A landscape with many peaks, sampled at points; each row gives a point and its height.
A climber steps from a point to the highest of its 2 nearest points, and stops where none of them is higher. Distance is the straight distance between rows; heights are no part of it.
j_679 (h 207): [135  67 126 139 141 134 137 113  83  90 130 156  93  77 133 145 105 155
 140  90 158 128 143]
j_393 (h 191): [120 105 143 129 175 152 151 123 148 152 116 125 132  64 168 126 111 139
 145 147  84 120 128]
j_424 (h 602): [105 178 154  91  86 136 147  99 171 160 134 126 133 181 168 116 145 118
 112 152 114 150 107]
j_42 (h 174): [ 95 148 108 196 126  54  70 134 108 111 134 118  96 147  93 167 114 113
 125 141 114 101  97]
j_579 (h 523): [107 102 108 155 114  93  88 137 178 124 131 161 182 108 101 104 150 119
 124 100 164 136 148]
j_970 (h 237): [130 135 103 192 104  96  76 122  96  96  80 130 121 156 103 151 105 129
 141 108 146 137 109]
j_355 (h 430): [129 144 139 163 112 134 103  72  92 113 163 100 153 157  76 136  75 116
 132 140 103  71 103]
j_844 (h 155): [155 165 133 193 111  96  85 152 102 145 106 132 104 138 116 201 158  83
 101 143 143 149  92]
j_178 (h 661): [ 94 148  83  93 106 126 159 127 165 129 151 149 111 131 111 104 130 128
 134 118 131 117 150]
j_164 (h 362): [131 131  99 101 147 168 163 130 162 158 119 149  98 110 135 138 190 123
 122 108 129 157 136]
j_932 (h 311): [ 85  99 159  65 101 122 120 136 135 136 170  94 152  96 114  68 110 139
 155 140 133  98 188]
j_978 (h 337): [104 104 125  47 111 125 141 139 101  94 160 103 141 110 121  54  90 170
 159 140 127  99 191]
j_462 (h 286): [ 87 177 107 131  95 109 138  78 174 118 154 140 147 194  94 105  88 115
 120 155 123 131 132]
j_859 (h 485): [156 188 140 122 137 213 139  84 129 166 107  84 130 140 151 144 132  88
 130 167 105 164 139]
j_624 (h 214): [140  87 120 134 212 151 163 151 132 144  99 150  95  57 160 131 142 149
 144 137 111 136 146]
j_581 (h 312): [104  97 122 187 127  58  87 153  63 100 114 153  71 128 132 140  96 147
 163 154 119 111 142]
j_702 (h 466): [102 142 144  98 114 169 165 126 133 137 164  99  97 110 124 113 116 128
 153 142  83 103 172]
j_489 (h 124): [132 142  72  60 134 125 182 166 131 103 154 120 114 140  97  74 120 176
 150 113 148  96 167]
j_367 (h 323): [111 178 146 126  80 146 144  74 165 127 170 137 155 171  97 116 116  96
 110 157 139 150 152]
j_791 (h 615): [115 172 112  72 142 176 163 114 150 171 104 101  93 132 172 114 148 124
 140 158  82 146 132]
j_219 (h 283): [ 96 126 144  90  76 104 113 129 130 111 102 113 141 162 182  79 119 156
 135 105 142 118 103]
j_763 (h 150): [148 126 175 186 161 124 111 144 112 141  72 128 118 119 192 164 120 132
 136 159 101 132  76]
j_924 (h 316): [167 106 123 110 140 192 129 123 155 170 161 122 178 103 138 149 163  86
 101  99 146 197 151]
j_286 (h 93): [159 105 116  57 161 145 211 175 116 131 141 128 112 113 132 114 177 188
 133 118 166 101 156]
j_322 (h 591): [ 97 161  78  85 137 128 177 152 188 151 161 162  99 122 117 115 152 129
 122 141 100 121 142]
j_390 (h 284): [135 124  91 153 184 138 140 157 133 159 107 136  50 102 111 180 178 117
 126 120 124 145 132]
j_532 (h 129): [109 111 139 117 171  59 118 154  46  97 112 128  30  93 140 173 113 153
 137 153 132 123 138]
j_130 (h 208): [123 125 122 150 130  89  97 109 170  96  80 128 213 204  80 108 119 154
 136 117  97 173 113]
j_659 (h 557): [153 154 191 152 148 153 143 110 148 153 133  99 169 148 144 129 109 107
 130 164  73 103  87]
j_664 (h 243): [151 100  96 132 217 153 167 165 119 154  85 130  67  96 142 150 176 148
 136 133 127 132 140]
j_891 (h 173): [126 103 179 142 171 132 137  98 119 137 123 125 130  82 173 148  79 142
 138 167  73 107 107]
j_561 (h 524): [138 118 135 160 107 137 123 118 141 128 145 145 150 102 127 147 129 115
 118 101 130 125 114]
j_305 (h 639): [184 166 165 153 166 167 139 121 149 162  91 112 184 146 155 128 127  89
 110 165 102 128  76]
j_837 (h 378): [115 111  99 179 144  63 122 182  74 125 126 143  44 106  98 146 129 131
 169 142 140 116 165]
j_934 (h 609): [ 94  96  94 121 126  93 114 172 168 128 131 162 147  89 106  89 157 140
 139 102 157 119 167]
j_81 (h 528): [126 163 170 104 114 132 135 110 188 166 125 147 176 164 156 122 172 107
  95 158 139 170  91]
j_369 (h 697): [ 98 166 109  82  92 133 151 132 155 145 121 131  89 155 172 124 138 131
 118 139  97 129 106]
j_455 (h 365): [119  95 102  63 145 116 147 118  82  69 139 137 126 118 116  69  64 193
 162 128 119 104 173]
j_957 (h 130): [ 96 121 124 162 113  81 100 132 141 100 124 128 139 190 148  94 105 151
 129 120 107  92  91]
j_797 (h 281): [141  88 125  78 124 166 119 132 145 165 135 126 145  94 144 125 189 114
 108  77 176 179 151]
j_714 (h 158): [105  70 158 132 128 112 104  78  89  87 140 144 184 112 139  89  77 168
 144 121 135 103 136]
j_16 (h 578): [ 89 122  89 138 115 112 134 123 153 113 147 151 129 116 103 108 111 139
 141 114 110  93 132]
j_958 (h 263): [125 130 204  89  97 158  96 118 168 183 155  89 181 118 111 116 153  87
 116 156 152 144 178]
j_461 (h 217): [125 142 156 110  75 132 111  92 143 119 130 111 188 159 124  91 119 119
 130 108 159 134 129]
j_846 (h 321): [129 167 116 132  78 126 130  82 154 119 119 167 158 172 120 124 132 115
  96 130 185 185 109]
j_158 (h 128): [171 166 130 171 127 119 113 129 114 141 123 133 143 137  86 212 129  66
  72 153 129 124  74]
j_330 (h 261): [100 101 114 184 115  48  92 174  95 102 116 146  83 174 171 103  90 158
 142 157  94  95 132]
j_691 (h 366): [147 174 147 121  77 156 149  81 148 136 147 155 162 171 117 137 136  95
  87 155 163 175 107]
j_338 (h 403): [178 138 112 206 158 153  98 163 127 170  98 149 117 109 144 195 172  84
 113 138 126 178 117]
j_764 (h 168): [ 81 112  78  94 116  76 108 159 167 111 137 129 168 150 130  51 100 155
 127 140  98  96 145]
j_830 (h 512): [ 85 116 122 106 113 128 143 111 123 114 178 120 128 121 117  93  86 145
 152 138  86  79 154]
j_500 (h 454): [141  92 117 109 175 104 173 185  93  95 141 176  77 102 130 125 127 188
 147 131 157 100 162]
j_505 (h 116): [100  99 154 143 113  97 114 106 108  97 139 125 142 161 165  96  80 162
 135 128 105  79  90]
j_720 (h 626): [141  98 111 145 104 155 118 100 135 116 170 133 176 100  92 125 112 107
 125  77 155 137 157]
j_759 (h 304): [114  96  80 180 136 108  93 118  91  88  95 134 112 118  82 134  90 152
 156 103 126 126 142]
j_701 (h 324): [117 157  97 129 142 143 139 126 153 156 117 144  73 113 128 168 156 113
 118 129 114 145 109]
j_273 (h 195): [ 88 119  67 145 122  70 107 186 145  97 135 156 121 152 138  78 104 163
 135 143  91  93 142]
j_973 (h 27): [129 153 100  81 179 181 206 126 152 166 141 108  79 125 102 135 161 124
 132 145 105 121 167]
j_118 (h 82): [139 180 108 120 159 134 118 103 118 153 118  87  92 102  94 207 156  80
  88 139 123 164  95]
j_221 (h 66): [104 135 132  17  95 124 133 167 144 157 130 107 121 110 170  78 159 153
 132 132 139 124 138]
j_669 (h 260): [140 131 110 135  80 131 108  97 145 103 102 131 185 152 110 105 121 124
 118  85 175 164 126]
j_485 (h 251): [150 149 129 166 134  96 104 107 143  83  83 140 202 228  73 109 108 133
 127 121 118 152  84]
j_452 (h 136): [123  98 184 131 107 126 115  86  94  99 141 112 177 149 145  92  89 150
 140 121 125  90 103]
j_506 (h 367): [158 119 156 179 135 100 101 129 136  97 143 154 214 177  89  99 129 112
 119 107 145 103  89]
j_746 (h 180): [117  78 156 137 125 122 121  96 100 104 146 158 135  84 148 131  93 152
 143 121 119 108 124]
j_375 (h 492): [133 137 196 151 134 142 131  95 114 127 182  98 158 170 118 124  89 119
 136 155  74  68  92]
j_8 (h 459): [172 116 135 186 142 158 115 140 140 149 124 150 145  93 145 177 141 103
 111 116 122 142 108]
j_867 (h 178): [140  77 123 141 173 111 135 120  65  99 123 139  52  82 113 180 117 147
 125 101 166 125 146]
j_839 (h 368): [115 110 106 174 126 115  97  87 101  98 138 128 141 122  86 140  80 136
 137 117 119  92 107]
j_411 (h 225): [ 95 128  89 154 111  70 115 194 124 121 130 149  70 155 166 114 114 147
 133 151  90  92 126]
j_689 (h 421): [129 155 133 109 101 177 153  89 119 136 156 105  94 125 111 139 119 105
 140 109 128 130 154]
j_213 (h 415): [180  86 184 132  92 164 119 118  96 121 139 117 190 101 163 139 114 118
 112  96 152 137 107]
j_775 (h 41): [117 148  81  95 156 133 179 125 132 146 146 115  59 121  76 158 140 125
 126 121 127 101 138]
j_668 (h 325): [111 104 142  68  82 130 128 120  97 104 106 108 139 111 164  76 107 166
 150  96 159 125 137]
j_682 (h 181): [ 95 146  86 180 119  79  97 152 128 122 122 145  72 135 102 154 126 123
 138 134 122 112 123]
j_73 (h 409): [176 181 168 126  97 164 149  93 132 148 138 133 157 174 116 161 124  78
  88 164 125 142  95]
j_379 (h 144): [115 131  59  53 118  97 132 177 147  98 139 113 147 134 115  46 102 176
 140 128 121 116 161]
j_780 (h 189): [157 161 109 189  91 103  82 129  93 111  96 140 113 155  98 183 127  94
 113 116 168 149 101]
j_572 (h 303): [140 146 124 192 115  95  98 114 149  90 106 156 182 197  93 120 115 118
 125 115 146 127  94]
j_360 (h 560): [195 129 199 145 166 149 134 146 145 149 100 121 208 136 163 120 142  99
 110 142 114 131  76]
j_747 (h 449): [114 111  78 159 170  92 144 172 113 116 136 147  56 104  72 155 142 140
 141 121 144  95 151]
j_512 (h 381): [156 120 142 113 124 200 154  99 113 149 141 100 111  90 137 152 130 117
 133  98 121 147 142]
j_246 (h 473): [193 106 204 128 110 149 129 136 113 131 136 121 213 131 144 124 135  98
 102 111 145 121  88]
j_391 (h 521): [122  93 100 115 150 103 152 207 129 117 134 172 104  89 126 101 172 164
 150 110 159 118 168]
j_552 (h 61): [124 147  99 119 150 126 133 108 109 134 140  90  67 101  71 192 145 100
 105 102 146 131 116]
j_7 (h 218): [128 148 161  68  65 145 111  93 149 151 129 115 167 142 141 102 156 105
 108 121 180 169 136]
j_29 (h 536): [137 175 121  95 152 220 156  83 150 167 115 100 109 134 149 119 164  96
 136 163 108 178 168]
j_961 (h 196): [ 91 165  67 135 107  83 125 188 158 131 129 167  65 170 150 119 144 132
 120 151 106 122 132]
j_495 (h 79): [124 111 123  38 130 129 165 178 129 128 138 126 113  93 149  80 147 174
 140 117 154 115 150]
j_469 (h 247): [135 123 126  87  84 141 107 109 158 153 137 137 165 121 130 124 171 102
  95 101 193 187 135]
j_705 (h 250): [135  81  87 156 128 134 116 117  94  76  92 135 123 104 104 121 105 157
 151  71 160 149 151]
j_84 (h 122): [140 122 150 164 152 125 109 133  89 134  94 113  83  83 156 192 120 126
 124 140 113 136  88]
j_234 (h 407): [125  95  96  78 154 101 157 166  95  74 143 167 108 105 136  92  95 198
 145 129 142 102 158]
j_609 (h 347): [170 118 138 110 121 211 147 112 126 154 168 100 147 103 130 150 138  92
 116  92 137 174 173]
j_666 (h 364): [133  86 192  87  90 152 123 105 101 130 130 103 160  82 172 103 119 138
 135 102 160 137 135]
j_999 (h 520): [100 139  72 134 153 103 152 182 158 131 151 165  70 114 102 140 145 138
 138 132 112  97 138]
j_785 (h 211): [113 111 164 154 102  98 117 172 110 131  92 150  95 132 209 121 149 157
 150 129 121 134 110]
j_537 (h 445): [127  96 131 201 123  97  87 131 148 106 139 167 199 125 103 112 132 127
 132 103 144 116 128]
j_514 (h 249): [136 165 149 178 117  90 111 130 149 115 131 153 136 198 118 146 123 107
 108 137 128 109  65]
j_645 (h 219): [157 157 201 128  89 190 136 100 108 139 137  88 163 139 145 134 115 100
 131 137 112 128 132]
j_427 (h 482): [137 138 114  96 182 215 164 107 163 171 129  91 131 107 136 106 176 102
 141 139 117 168 190]
j_177 (h 182): [125 111 184 173 120  98 111 153 110 119 106 139 114 147 191 138 121 150
 138 132 113 113  73]
j_124 (h 152): [131  93 140  95 195  97 151 127  52 101 113 132  36  87 128 187 111 155
 120 133 149 117 143]
j_564 (h 107): [143 118  99  68 143 154 209 142 125 130 149 121 107 131  93 108 161 156
 136  99 165  98 177]
j_836 (h 241): [151 129 204 100  97 190 118 114 132 157 151  77 181 107 145 120 145  98
 123 128 134 150 168]
j_275 (h 288): [ 91 126 173  78  95 149 108 125 163 154 172  91 157 101 103  93 141 105
 138 134 143 119 203]
j_541 (h 105): [148 174 139 157 156 108 100 127 112 148 109  84 132 103 107 205 133  82
  87 163 105 130  68]
j_768 (h 104): [108 131 143 142 152  76 102 152  69 120 110  92  52  83 134 191 138 127
 126 144 123 139 106]
j_315 (h 167): [ 95 120  97 166 129  78  91 135 156  92  80 131 164 200 104  95 105 163
 144 121  78 138 119]
j_943 (h 246): [ 97 142 113 121  98 104 116  96 164 109 127 116 184 174 105  79 103 131
 139 120 121 125 134]
j_372 (h 245): [110 119 168 111  92 119 114 146 138 137  99 127 133 123 197 110 157 149
 131 108 136 133  92]
j_197 (h 357): [177 119  84 165 199 185 118 134 132 165 109 121 111  93 137 188 152  97
 109 114 130 179 125]
j_617 (h 412): [163 114  89 116 190 204 152 111 135 166 102 109 106 106 149 146 173 116
 126 110 127 174 130]
j_945 (h 212): [127 150 152 203 144  77  87 146 123 128 136 129 118 159 115 175 124 106
 116 155 107  92  64]
j_257 (h 446): [178 196 141 123 128 195 141  86 129 168 108 110 142 157 134 171 132  76
  92 181 110 167 105]

Where does a climber stop that starts at each point below?
j_286 -> j_178
j_393 -> j_617
j_7 -> j_178
j_411 -> j_178
j_785 -> j_305
j_461 -> j_29
j_118 -> j_305
j_705 -> j_305
j_943 -> j_29
j_42 -> j_934
